Points, in no order, along strands that fork and pass close to each other.
Points whose rows are less than 57.8 apart are linked; no others are. Some points are linked to none.
<217>: [-13   0 -10  15  -6  -5  -7   5   4  19  -5  -6   3  -1 -16  -2   4   8
  -7  11 -26   3  -5 -11   8   6  -4  -5  -1  -9   5  11  -7 -11  -6  13
   5 -11   1  -4  -2  -4   0  -2  -4  -2  17   0  20  13]
<313>: [  3   2 -20  12  -4  -2 -22   2  -1  -5   6 -11  12   5  15  -6  -2   1
  -2   2   3 -11  15  -5 -20 -13  -4   6  -8  -5   2  10   8   2  21  -3
   0  -2   9  11  -2 -11 -12   6  -1   8  15   9  10  -5]
<762>: [-16  -1 -11  10  -2   3  -2  -5   2   9   0   2  10   1 -13   0   8  24
  -8  10 -15  -6   0 -11  -3  -5  -5   4  -8 -15   0  12  -2  -8   5  -4
  11 -14  -8   1  -4 -11   0   0  -1   1  16   7  25  17]
<64>: [ 12  -8 -16  -3  -5  -4   8  16 -10 -11   5  -3  -1 -10  13 -11 -20 -22
  -1   5   0   6  -1   4  -9 -18   1   0  11  13   3  -6  -1   3  14  15
  -7  15   8 -13  -2  16  10 -14   7   7  -3  -1 -17 -11]
<708>: [  7   8 -22  -9   7   2  20   6 -13  14   6  -2   5   5  -8 -31  12 -13
  -1 -12 -12   5 -25 -14  14   9 -10   4  14  16  -1  -5 -11  -8 -11  12
  12 -10  -2   3   0   8   4  20  -5  -1  -8 -16  -8   2]
<880>: [ 10   5  -5   7  -1  -1  -4  18 -11  10   0  -6   3  -6  -4  -4   2   7
   0  -9 -11   6 -10   7 -22  -1 -12 -19  -5   2   4   7   6  -8   8   0
  -2  -5   3   8  10   5   2  -9   1  -3   6  -2   2   2]
<984>: [  3   9   7 -19  -4  -1  22  11 -10   3  -6   2 -18   8  -4 -17  14  -5
  13  -4   9  -2 -15   9   1  10  -9 -11   3 -11  -7 -12   8   1   0 -10
   6  -2   5  -8   2 -13   8   0  -5  -5  -6 -15  -7  -6]
<401>: [  3  -2 -15  10  19  -3  -6 -17   5  -1   3  -5   3   7   1 -13  21  -8
 -16  -8   1 -17  -8 -11  19  32  14  20  11   9   5  -8 -11   2 -31   1
  18 -15  -7   5   8 -12  -5  13  -5  -1  -9  -7   8  -7]
<187>: [  9  16   6  14   9   3 -10  15   1  20 -14   4   1  -9   3   9   3 -14
   5   0  -7   7  -7   6   6  21  14 -13  11  13   3  14  12   3 -17  -1
 -39  19   3   1 -16   1  -4  -2 -10   0 -14   6   9  -8]
<121>: [ 13  15  -3   2   8   9  15   5   3   4  -5  12   1   0  -1 -10  -6 -32
  10   3   4   2 -11  -7  15  10  23   6  18  19  11   1   3   6 -10   1
 -19  11  13 -12 -10   8   9   3  -2   1 -21  -2  -4  -4]
<885>: [  5  16   8  10   1 -12  -8   2   3 -14  -4   9   7  -2   2   6   4  12
  12  -5  11 -11   9   4  -7  -1  -6  -9  -1 -11  -1  -9   8   4   4   1
  16 -12   5   2  17 -20  -7 -16  21  -1   6   5  12   5]
<622>: [ -6 -23  -1 -17  -7   7  -6  -6  -2  -8  14  -8  -9  14   9   7  -1   8
 -13  -4  13  11   8  13  -6  -8  -5   0 -15   0  -3   1  -4   2  20  -5
  -1   6  -2  14  -4   9  -3   3  -3   6  -6   2 -26   2]
<829>: [ -1 -17   2   8  -3   1 -10  -3  10  13 -12  -5  -4   4  -3  13  -5   5
 -13  12 -20   8   0  -9  17  11   8   3  -2   7  -2  17  -9  -5 -10   7
 -11  -1 -14  12 -13  17  -3   5 -15 -11   3   0  12   9]
<598>: [-25 -22   2   9   4  -5 -19 -19  10  -2   7 -10 -13   9   4  14  12  18
 -16   0   0 -13  11   0   7  10  11  19 -18 -10 -11   5 -15   2   9 -14
  13  -8  -5  12  -5  -5  -1 -12 -12   7   8   8   7   4]
<23>: [ -2 -15 -10   1  -3  -5   6  -2   2  -4  11  -5  -4   6   2  -5 -11  -8
  -5   7  -6   6  -1  -8   9 -12  -5   1   2   7   3   1  -8  -6   5  19
   6  -2  -4  -2   2  17   5   0   4  -4   1  -8  -7   1]
<389>: [  3  -2  15 -17   3   7  10  -4 -11  -2  -6  12   3   6  -5   0  12  25
  -8  -5   8   0   5   4 -15   0  -4  -5 -13  -6 -11  -6   4   1  12 -21
   7  -6 -18  19   5 -11  -7  17  -8  -9  -2  10  -3  -4]
<92>: [-13  16  -7   1 -10 -14  -5 -13  12  -8 -11   6  14   1  -2  -7  12  35
   7   0   6 -14  14  -8   1  -9 -14   5  -4 -23  -5 -12  -1   0   5   5
  28 -22  13   5   6 -24  -1  -4  12   3  19  11  21  16]
<643>: [-24  -2  -3   6 -14 -15 -13  -4  11   5   1 -14  -9   9  -1   5  -5   2
   9   6  -6  -6   9 -10   7  -9  -7  -3  -7 -14   1   6  -6  -9  10  17
   2 -13  15  -3   2  -8  -1 -19  -3  -3  17  -5   1   6]
<813>: [ -1   1   1  19  -6  -4 -10   3   1  -7   4  -1  13   1  -2  10  -8   5
  15  -3 -17   5  -1 -12  -5 -11 -14  -5   1   9   8   5   6   0   3  18
   6 -14   6   2   8  18   3  -9  12 -11  13  -3   8  17]
<322>: [ 11  -7 -13  -2  18   0  13  -5  -1  -2  11   0   2   2   5 -17   2 -19
 -22  -5   7  -9  -6  -2  12  10  11  13   7  12  -1  -6 -12   0 -10  -2
   0  12 -13  -4  -2   7   0  20  -5   2 -15 -10  -2 -13]
<596>: [-23   0  -4  11   4   8  -8  -6  -1   8   2   0   1  -3 -10   4  10  18
  -6   8 -11 -14   0  -8  -6   3   8   8  -9 -20  -5  14  -4  -1  11 -16
   2 -10  -3   7  -9 -23  -3  -3  -6   7  13  16  25  15]
<746>: [  6  17  13   5   5   6  -2   5   7   7  -8  -1  -2  -9  -6   6  -6  -8
  16   2   6  -1  -4   7 -14   0   2 -10   4  -8   4   7  11   1  -3 -11
 -23  11   1  -5  -6 -17  -4  -5   4   2 -13   9  13   6]
<171>: [ -8  -2  23 -14 -10   3  11  -9   7 -14   2   9   3   3  -7  17 -14   1
  26   0   6   3   2   5  14  -8   0  -6  -2   1   3  -3  -4   1  -8  13
   9  -5  20 -21   9  19   9 -11   5  -6   4 -12 -22  16]
<926>: [  6  -6  20 -21  -1  21   0  -1  -2 -14  -3  12   5  -1  -5   7 -15   1
  18  -1   4  13   4   3 -20  -5  -5  -3  -8   7   3   5   0   9   9 -10
  -5  -1   8  -2   5  14  -4  10   3  -3  -1   4 -22  13]
<74>: [  9   0  -1 -16   1   1  27  17 -11   8   3   5 -18   3  -5  -8  -1 -17
   6  -4   0  10 -17  11  18  17   5 -11   9   9   0  -7  -5   1 -10   7
  -4  10   1 -22  -2  11  16  -9  -5   6  -9 -21 -27 -12]
<191>: [  4   0  -6   5   3  -9  -5   1   7 -14   5  -6  -6   4  11   1 -10 -23
  -7   1  17 -11   3  13  -6  -7   8   2   1  -5   5  -5   7   6   5   2
 -13  16   7 -13  -2 -14   3  -9   2  13  -7   0  -4 -11]
<752>: [  7   3  -4  -9  13  -1  25  15  -5   7  14  12  -9  -6  -8 -15   0 -13
   4  -9  -7  15 -17   4  24  17   2  -4  11  17  -2  -6  -9  -2 -17   9
   1  14 -12 -18  -2  23  17  -3   2   5 -16 -17 -22 -14]
<625>: [-15  18   4   3  -1 -10  -2 -10   7  -3 -19  11  11  -1  -9  -8  22  31
   0   2   6 -19   8  -7   3  -3   1   6  -1 -23  -7 -11   3   5   0  -6
  18 -19   4   9   4 -30  -4   5   8   3  13  19  26  11]
<790>: [ -5  15   2   8   3 -11   6  10  -5  15  -7  -3 -25   0 -11 -10   7 -21
  -1   7  -2  -8 -14   1  12  20   7  -5  11  -8   8  -7   9  -3 -16   5
  -9  10   7 -17  -1 -15   8  -3  -7   6  -4 -18   0 -22]
<967>: [  8  11  -4  10   4   0 -17   1  -7  -5   1  -6  12  -2  11   1  -1  -2
  -2  -4   8 -17   9   2 -26 -12  10   3  -3  -7  -5  11  16   4  15 -15
 -11   7   3  12  -1 -18 -16  12  -4   8   6  13   9  -5]
<709>: [ 12  13   6   3   8   9   0  -1   0   0  -4  -2   7   0   1  -2  -1 -12
   6  -2  17 -10  -1   5 -16  -5  11  -2   2  -3   0   8  14   4   2 -17
 -20  10   3   2  -6 -19  -7  11  -3   5 -15   8  10  -1]
<655>: [ -6  -8  -3  -3   1  -9   6   7   0  19  -4  -9 -26   4  -4  -5   9 -19
 -18   7  -3  -5 -14   4  17  21   5  -4   7  -4   0  -4  -8  -9 -12   8
 -12  11   1 -10  -9  -4   3   1 -16   3  -5 -19  -7 -15]
<868>: [-14   1  23  -8  10   6   2 -18   8  -6  -3   4  -4  17  -8   7  18   0
  15  -4  12  -8  -9   0  16  12  14   7  -3   2  -4  -6  -2  12  -9 -13
   0 -11   7   1  -2  -4  -1  17 -12  -7 -14  -1   1  12]
<1050>: [ -3   8 -18  11   9  -9  -4 -10  -2  -2  -2   2  19   9  -4 -17  18   5
 -13  -5   1 -10  -5 -12  18  14   3  13   9   5   1 -13 -12   3 -19   6
  22 -22  -6   4  14 -14  -7  21   2  -2   4   1  14   2]
<185>: [ -1 -25  -1 -15  -4   7  -4 -10   4   6  12 -11 -13  14   3   6   2   6
 -24  -2   2  11  -2  10   4  -4   1   1 -16   0  -3   7 -10  -7   8   0
  -3   6 -11  13 -11  16  -4   8 -10   5  -8  -3 -16   5]
<307>: [  3   7 -21   6  -4  -6   3  -4  -4  -9  10   0  21  -1   0 -16  -3  14
  -2   1   0   5   6 -10  -3 -17 -23   5   1   1  -5  -5  -2  -4   7   5
  26  -9 -11  10  10   1   0  11  15  -5   8   3  20   4]
<906>: [  9   3   2  21   3  -3 -19  18   1  18 -17   1   5 -13  10  12  -6  -8
 -11   4 -18   8   4   0   4  10  14  -9   9  14  -1  14   5   0 -14  10
 -29  14  -6   7 -10   4  -5  -1  -8  -6   3  10  15  -7]
<561>: [  9   3  17   9   9   2 -21   0   6 -13   7   6  -1   4   9  17 -10 -19
  18  -6   9  -3   4   7 -10   2  14   4  -3   6   7   9  10  12   8  -4
 -11   3  13  -4   2   2 -11  -3  10   0   0   7  -5   9]
<978>: [ -5 -10  -5 -10  -9  -8  11   0   0  22  -1 -12 -21   7  -2  -4  10 -20
  -8   4 -10   3 -17  -8  30  16   0  -3  13   5   0  -5 -18 -12 -18  22
  -2  -6   5  -6  -5   5   2  -2 -10  -4  -3 -24 -18  -2]
<807>: [ -6  21  16  11  -4 -13  -2  15   0  12 -12  -1 -23  -6 -13   2   0 -15
  13   7  -7  -7  -7   3   5   9   7 -14   6 -13   7   0  15  -3 -11   4
 -10   5  11 -14  -1 -16   7 -16   2   1   1  -9   7 -11]
<13>: [ 14   6 -12  -2  18   5  18  -2   3   1   7   5   3   2   5 -17   3 -32
 -13  -3  13 -10 -10  -2  15  18  19  13  13  15   8  -6  -1   1 -15  -6
 -12  19   1 -11 -10   0   5  10  -8   7 -26 -10  -3 -13]
<602>: [ 23  15  10  -2  -4  -1   9  14  -5  -6 -18   7  -8 -19  -2 -15  -2  -4
  33  -6 -17   4 -11  -4 -22  -5  -6  -8   8   5   4  -2   7   3   1   3
   3  -6  21  -5   4  19  15 -15   7 -13  10  -2  -4   4]
<453>: [ -5 -29 -10  -5  -7   7  -8 -21   4   1  20 -14  -9  14   5   9  -2  19
 -23  -1  -5  11   6  -3  14  -5  -5  16 -13   6   3  10  -8  -5   7   1
  12  -2 -18  23 -11  27  -2   9  -3   5   1  -1  -1   6]
<514>: [  1  17  -4   5  -6 -10 -15  -7  10 -15  -4   7   9  -6  10   0   1  26
  16   1   6  -9  20  -7 -20  -8 -21   3  -5 -19  -1  -5   7   4  13   1
  20 -13   9   8   5 -21  -7 -16  23   3  18  12  20  10]
<633>: [ 15   5 -21   9   1 -10  -1  30 -20  10   2  -8   6 -17   3 -23  -3 -10
 -13 -11 -21   9 -11   1  -7  -7  -4 -12  11  15   7   1  -3  -7  -1  16
  -7   9   6   1   5  24   9  -4  -1   3   7  -1  -4 -16]
<615>: [-13   2  -4  -2  -8 -11  14 -10   5   6   3  -9   0   9  -7  -6  10  -2
   5   1  -1 -10  -9  -8  23  -4  -8  -1   5  -6  -1  -8  -8 -14 -12  17
  19 -16   9 -12   7  -8   5   0  -2  -6   1 -16   1   9]
<278>: [ -5  -6   4  -3   2  -4  -9  -5   6 -18   4  -3  -5   9  11   8  -8  -8
  -8  -1  26  -7  11  23 -10  -5   3   2  -9 -16  -6  -9   3  11  10 -11
 -13  20   2  -8  -1 -19  -1  -6   1  14  -9   3 -11  -9]
<425>: [ -9   2  20 -13   8  11  11  -5   4   5   2   8  -8  13 -15   6  18   3
  18   2   5   3 -13   3  21  25   2  -6  -4   2  -2   3   3   6 -15  -9
  -4  -1   2  -9  -8   6  -1  13 -11  -8 -17  -9  -7   7]
<578>: [-17  -9  21  -7   6   4  -3 -22  10 -15  -5   6   3  19   0   8  11  11
  11  -5  14  -8   5  -2   7  -4   6  11  -9   2  -7  -8  -6  15   7 -11
   7 -13   6   9   3  -5  -3  13  -5  -8  -3   8  -1   8]
<665>: [  9  11   2   2  -7  -5   9   8   0  -1 -15  -1   5  -7  -4 -10  -7  -4
  24  -4 -17   8 -14 -12  -5 -14 -16  -8  12  10   4   0   3  -2   0  19
   2 -14  17  -2   2  20  15  -8   7 -16   8  -5   2  14]
<271>: [  5   2  10   6  -4   4 -16  12   8   5 -11  -1   2 -17   4  14 -19  -8
   5   4  -4   9   4   9 -25 -10  -7 -11  -1  -6   4   5  11  -2   2  -7
 -23  20  -4  -6  -4  -5  -1 -13   6   1  -2  11   0  -4]
<839>: [ -1  -3   1  -9  -4  -8  22  -1   2   0  15   0  -3   5  -6  -4   3   3
  -2  -3  -4   6 -10  -3  18  -9 -10  -4  -1   1  -2  -6  -6 -15  -5  16
  23  -6 -10  -5   6  11   8   1   4  -6  -5 -15  -7   7]
<287>: [  9  -5   2 -20  -7   0  16  12 -10  -6   4  -3  -4   0   5   1 -10  -8
  14 -10  12  13 -10  16  -3  -2  -7 -16   1   7   2  -6  -4   3   8   4
  -5  -2  13 -12   7   8   9 -20   2   5  -5  -7 -24   5]
<133>: [  1  -3 -16 -10  -1  -5  17   4  -5  18   6  -8  -9   3  -4 -17   6 -21
  -7  -4 -16   7 -22 -13  27   9  -6   5  19  14   3  -6 -21 -12 -15  27
   4  -9  -2  -3  -5  11   4   6  -5  -2  -4 -19 -15   3]
<554>: [  4  -4   6 -22  -8  -2   8   4 -11 -22   1   2  -3   8  11   3  -7   3
  10 -10  26   5   6  18   0   2  -8 -11  -1  -2  -5 -16  -4  11  16   1
   8  -8  11   0  16  -4   0 -14   7   3   0  -5 -24   2]
<268>: [ -5   7  12  -7 -10   0  -1  -4  10  -2 -14  -5  -7   0  -4 -10  -1  -1
  25   4  -2  -7  -3  -8 -17 -11 -11  -3  -1 -14   1   2   3  -2  13  -3
  -2  -8  15   4  -3 -10  -1  -1  -2 -12   6   1   7  12]
<428>: [  3  -1 -24  15   5  -6  -6  -5  -5  -7   7   2  20   6   3  -8   6  13
 -16   0   3  -3   6  -9   9   2  -8   5   3   6  -3  -7  -8   1  -3   6
  20 -16  -9  11  14  -5  -7  10  10   0   7   2  16   1]
<879>: [ 20  20   3   2   7   5   9   8   5  -4  -1  10   3  -5   4  -5 -12 -31
  18  -3   9   4  -6   1   1  -2  18  -1  15  16  14   2  10   8  -7   1
 -17  12  11 -16  -4   3  10  -6  10   3 -14   4  -1  -2]
<90>: [  8  -8  22 -15  -4  22  -6  -1  -6  -2  -3   4   7  -9  -4  12 -15  12
  11  -4  -5  13  11  -1 -31 -10 -14  -2 -10   2   6   5   8  -2  14 -15
  -2   2  -4  11   7  14  -7   6   1  -6   0   4 -16   8]
<993>: [  0   5  29 -27   1  16  10  -3   4 -17  -4  22   4  -2 -13   7  -8   1
  31   0   7  11  -2   6  -2   1   0  -3  -2   3   7  -2  -3   9 -10  -1
   3   0  15 -23   7  17   4   3   8  -3   1  -5 -23  16]
<548>: [ -1 -11  -4  10  12  10  -1 -23  -1   2   4  -5   7  -1   4   9   5  16
 -18   9  -3 -11   4  -7   2  -1  19  18 -11  -2  -5  12  -2   4  -3 -22
   0  -2 -22   9 -10  -4  -7  16 -16   2   4  16  25  -7]
<827>: [  8   5   0   2  -7  15   5 -12  -9   0   1   2  23 -12  -5   9 -12  27
   0   6 -10  -1  15 -14 -25 -17 -11   8  -7  -2  -2  11  12  -5   7 -19
  11 -10 -22  18   5   2  -6  13  -1 -11  10  10  21   0]
<928>: [-14  12  18   8  -9  -6   3   7   9  14 -19   4 -13  -4 -16   4   6  -4
  15  17 -16  -3  -3 -10  19   6   6  -9  11  -7   2   1  11  -9 -18  16
  -5   0   7  -9  -4  -2   5  -3  -3 -13   2  -7  13   1]
<970>: [  5  -8  -7  15 -16   9 -31  12  -4   7   1  -6  14 -20  14  26 -19   0
 -13   7 -19   7  25  -1 -25 -12  -6   5  -3   4   3  17  20  -5  10  -5
 -20  22 -14  10 -12  13 -12  -5   0   2  18  12   2 -12]
<445>: [ -3  -1  18   5   0  -2 -10   0   5 -15   7   8   3  -2   2  20  -4  15
  14  -5   9  -2  13   8  -9   1 -11 -10  -8  -8   0  -6   4   4   7  -2
  13  -5   3   1  16  -8  -3 -22  16  -4   1   0  -2  10]
<257>: [  7 -10  -6  15  -2  -1 -15  10   0  19 -18  -1   2 -10   8  12  -9   1
 -25  12 -23   6   7  -4  11  16  13  -1   5  11  -6  19  -4  -4 -13   8
 -22  10 -15  15 -14   8 -10   7 -18  -5  10   7  21  -5]
<1019>: [ 16  -7   2 -21  -8  22   3   8 -18  -9   6   8   4 -18  -3   1 -23  -1
   6   2  -2  35   5   8 -17 -19  -7   2   3  18   8  -2  -3   0   6   2
  -2   9   1  -6  -1  38   7   0  20  10  -6   6 -33   6]
<493>: [  1  19  -4   9   4 -17   6  -3   4  -7  -4   4   2   3  -2  -7   9   3
  -1  -2  18 -13   2   2  14   6   0  -6   4 -10  -2 -15   1   1 -10   3
  15 -13   3  -6  16 -29   0 -10  14   4   0  -1  14  -3]
<219>: [ -6 -17  -3 -17  -6  -4   3  -5   1 -15  10  -5  -8  15  14   3  -2  -1
  -6  -3  26   3   8  14   2  -6  -5  -1 -10  -5  -6 -11  -7   7  15   0
   3   2   2  -3   2  -5  -2  -3  -1   6  -4  -2 -21  -5]
<520>: [  3 -13  -2  -6   2   1   2  -7 -11  -7  -1   8   6  11   4  -1  14  21
 -23  -5   9   1   8   2   2  -3   2   2  -8   5 -11 -10  -2   3  10 -10
  12  -7 -19  24   9  -1  -9  20  -2  -3  -1   8  -4 -10]
<612>: [-22   4 -11  13  12   2  -7  -8   0  12  -2  -8  -7  -2  -5  -5  18   3
 -15   6   0 -17  -7  -1   3   8  18  12  -4 -19  -5  11  -6   1   3 -15
  -7  -3   2   2 -15 -31  -4   3  -7  21   2  17  23   8]
<309>: [  2  -1   9  -1  12   8   8   1   6   9   2   6  -5   4 -10   7   6   4
   6   2   2  12 -11   9   8  20   0 -12  -5   1  -2   7   0  -2 -17  -8
 -10  10  -8 -11  -5   6   3   2  -5  -4 -18  -6   0   0]
<996>: [  9 -11  -6   6  17   5   4 -13  -2   1   6  -4   2   3   4  -5   5  -4
 -24   3   5  -9  -1  -1   5   2  14  13  -3   5  -3   4  -4   2  -8 -11
  -2   9 -19   2  -2   1  -4  23 -13   1  -9   1  10 -15]
<674>: [-17 -28 -18   3  -3   2 -10 -20   6   1  15 -13  -7  16   7   8   9  26
 -25  -2  -5   1  10  -4   6  -1  -5  16 -15  -3  -3   6 -13  -2  10  -4
  15 -10 -14  21  -8   8  -2  -2  -6   8  10   3   5   7]
<976>: [ 13   5 -18   3  14  -3  15  23 -16   9  11   0   0 -14  -3 -24  -3 -15
  -6 -15 -20  10 -15  -1   5   6   1  -6  14  24   0  -2  -9  -6  -6  12
  -3  12  -9   0   1  27  14   0  -2   6  -8 -10 -13 -15]
<568>: [  5  -1  -3   4   1  16   7 -14  -8   6   5  -4  19  -8   1  11 -12  15
  -7  10  -4  -4   9  -8 -16 -13   3   9  -9  -3  -7  16   7  -1   4 -20
  -1  -2 -23  12  -3  -3 -11  20 -10  -5   4  11  18  -8]
<42>: [  5   3  -8  -2  -6   6  10  -6  -6  -4   8   1  19  -4  -6  -9  -7  17
  -4   1  -7   8   3 -12  -8 -21 -17   6  -2   4  -5   3   3  -8   5  -2
  21  -6 -21  16   4  14   0  18   8 -10   3   0  13   5]
<797>: [ 12  18  14 -10  -2   7   8   6   9  -2 -11   4   0  -8   1  -1 -16 -23
  26   1  14   8  -5   8  -6  -5   1  -8   8   3  13  -2   8   7  -6  -5
 -18  12  12 -20  -2  -6   7 -10  10   2 -13   4  -3   4]
<243>: [  4 -16  -7 -11  -7  -7  10  10  -6  -5   7  -2 -14  -3   4  -6 -17 -18
 -12   5  -4  12  -1   3   6 -12   0  -2   5   7   2  -6 -10  -3   9  21
   0  13  -2  -9   0  20   9  -9   2   4   1 -11 -24 -10]
<659>: [  9  -3 -14   3  -1  -5  -3   6  -4 -21   9  -2   1   0  21  -2 -13 -28
   0   1  15  -7   5   6  -4  -9  10   5   9   9   8  -4   6  10  13  12
  -8  14  18 -16  -1   4   4 -14   8  11  -3   1 -14  -9]
<853>: [ 31  12   3   2  -2   2   0  17 -12  -3 -15   1   1 -27  11 -12  -6  -6
  15 -12 -10   5  -6   5 -41 -13  -8  -6   5   7   4   2  15   0   7 -12
  -8   4  11   1   6  18   5  -9   7  -7   8   5  -5  -8]
<778>: [ -6  -6  18  -7  -9   1   3  -7   9 -15  11   3   4  -2  -1  21 -14   8
  21   0   8   7  10   6   2  -9 -13  -9  -5  -3   6  -6   1   0  -1   9
  12   0   8 -14  14  12   2 -19  14  -5   0  -7 -13   9]
<84>: [-10   3 -15   4  13  -6  -8 -18   3  11  -2  -8  -5   2  -3 -14  33  -8
 -21  -4   9 -20  -8  -3  16  31  16  22  10  -5   7 -14 -14   4 -30  -6
  14 -13   2   2   4 -33  -7  12  -7  12  -7   0  11  -9]
<540>: [-32  -4  26  -2   4  -3 -12 -27  19 -14  -2   2   0  11  -2  18  13  22
  13  -5  15 -13  18   3  10  -5   9  17 -11  -9 -10 -12 -10  14   9 -13
  11  -7   2   8   1 -15  -3  -4  -2   0   1  16   6  10]
<661>: [ 10  -8   1 -16  -2   0  12  -5  -9 -18  -7  20   8  11   5  -6   6  11
 -14  -4  20   6  13   2  14  -5  -4   3   2  11 -13 -23  -8  12   6  -1
  10  -6 -15  12   8   9  -7  20  17  -8  -7   9 -15 -10]
<340>: [-10  -5 -17   9  -8  -7 -18   0   5  -5   9 -13  -1  11   9  -2  -3   3
   4   4   2  -5  11  -6 -10  -9  -8   1 -10  -9   3   6  -1   1  20   7
   1  -8  12   7   0  -9  -6  -8   0   5  13   4   3   3]
<781>: [-24  -1   2   2 -15 -12   2 -11  10   6   1 -11  -3   9  -8   7   2   4
  10   4  -7  -9  -2 -12  18  -9  -6  -3   1 -10  -2   2  -7 -11  -1  20
  11 -17  16  -7   3  -3   5  -8  -7  -8  13 -16  -1  12]
<583>: [  6  -7   5 -22   2   4  15  10  -9  -2   5   5 -13   8  -2   2  -4 -12
   1  -5  11  15 -12  21  11  14   7 -14  -3   4  -2  -1  -6   5  -5  -1
  -6   9   5 -17   0  12   9  -8  -4   6  -7 -14 -31  -2]
<480>: [ -7 -16 -16  13  -1   0  -6  -5   5 -12  22   1   2  -5   8   9  -9  16
 -20  13   3   3  19   1  -5  -7 -14  10  -9 -10  -1  -2   1  -2   6  -1
  12  14 -22   0  -1   0   4 -11  16   8   2   3  11  -9]
<336>: [  4   9   5   8   8   3   3  20   2  20  -8   3  -5  -6  -5   2   4  -7
  12  -2  -8  13 -13   5   6  18   0 -19   8  10   3   6   6   3 -17   0
 -27  11   4  -6  -5   6   8  -9  -3  -5 -14  -3  -2  -9]
<464>: [ 22  10  -6  11  -6  -3 -16  22 -16   0  -5  -4  11 -18  11  -4  -5 -10
  -4  -9 -15  -6   0   4 -36 -15   2  -7   1   4   3  10  23  -3  12  -5
 -13  14  10   2   1  10  -8  -1  -1  -2  16   7  -3 -14]
<822>: [  6  -5   8   6  -4  12 -20   8   1   5  -3   0  10 -22   1  27 -22   1
  -9   6 -12  12  14   7 -32  -8  -7  -2  -7  -3   3   9  14  -4   5 -18
 -21  23 -16  -3  -5   5  -7  -6   0   3   0  13  -6  -7]
<172>: [-14  -8  20   2  -8   0  -3   0  15  11 -15   5  -8   2 -11  18  -3   4
   5  16 -14   8   2  -6  17   6   7  -7   0  -2  -3   8  -1  -5 -11  11
 -11   3  -4   0 -10   7   0   1  -6 -16   0  -2   6   9]
<461>: [-27  -9  12   8   5  -7 -21 -15  12 -14   7  -2 -11  10   7  16   5  13
   1  -2  13 -12  23   5  -1   2  12  16 -14 -16  -9  -4  -6   9  15 -14
   7  -1   0   9   1 -17  -5 -14   2   8   5  14   2   0]
<482>: [-14   9  -2   0  -3  -8  14  -6   3   6   1   0  -3   9  -8  -5  19   9
   2   0   9 -13  -6  -1  19   7  -5  -8   2 -13  -8 -13  -4  -9 -13   3
  21 -16   3  -9   7 -24   1  -3   1   1  -2 -10   9   4]
<887>: [ 11   0  15 -19   0  16  10   1 -12   7  -3   4   2  -3  -8   2   0  18
  -3  -3  -2   8  -1   3 -27  -5  -9  -6 -14  -7  -8   7  11  -7  13 -22
  -2   3 -17  14   0  -2  -5  14 -11  -8  -6   3  -7   0]
<679>: [ 12  -1  -9  12 -15   0 -20  22  -8   6  -4  -7   9 -18  16   0 -16  -9
  -6   2 -18   7  11  -1 -27 -22  -5  -3   4   9   4   9  14  -4  14   8
 -16  13   5   8  -4  16  -5  -4   3  -2  19   7  -2 -12]
<195>: [-13   3 -14   6  11  -3  -5 -10  -1  10  -4  -7  -6   5  -2 -13  27  -3
 -20   0   9 -18  -8   0   5  13  14  12   0 -11  -1  -4  -7   1  -8 -13
   1  -7   1   0  -5 -32  -7  14 -11  15  -4   6  18  -5]

Follow the links from the first point to the second, and from the first to the third. Name the last point that the two ways share.
<464> / <493> / <307> | <746>
<453> / <633> / <340> | <219>
<752> / <482> / <185> | <219>
<746> / <778> / <622> | <615>
<778> / <219> / <271> | <615>
<602> / <121> / <781> | <746>
<625> / <171> / <679> | <885>

A fork is a point with three links. Follow the links from the first point to the second and name the forks in between, in order.
<191> / <90> | <615>, <885>
<493> / <993> | <885>
<322> / <313> | <746>
<578> / <659> | <219>

A fork is a point with three links, a tip a point with one. Leave the first point through the second and follow the links. Name the first fork or tip that comes.
<827> / <568> | <746>
<540> / <461> | <219>
<554> / <287> | <633>
<401> / <84> | <217>
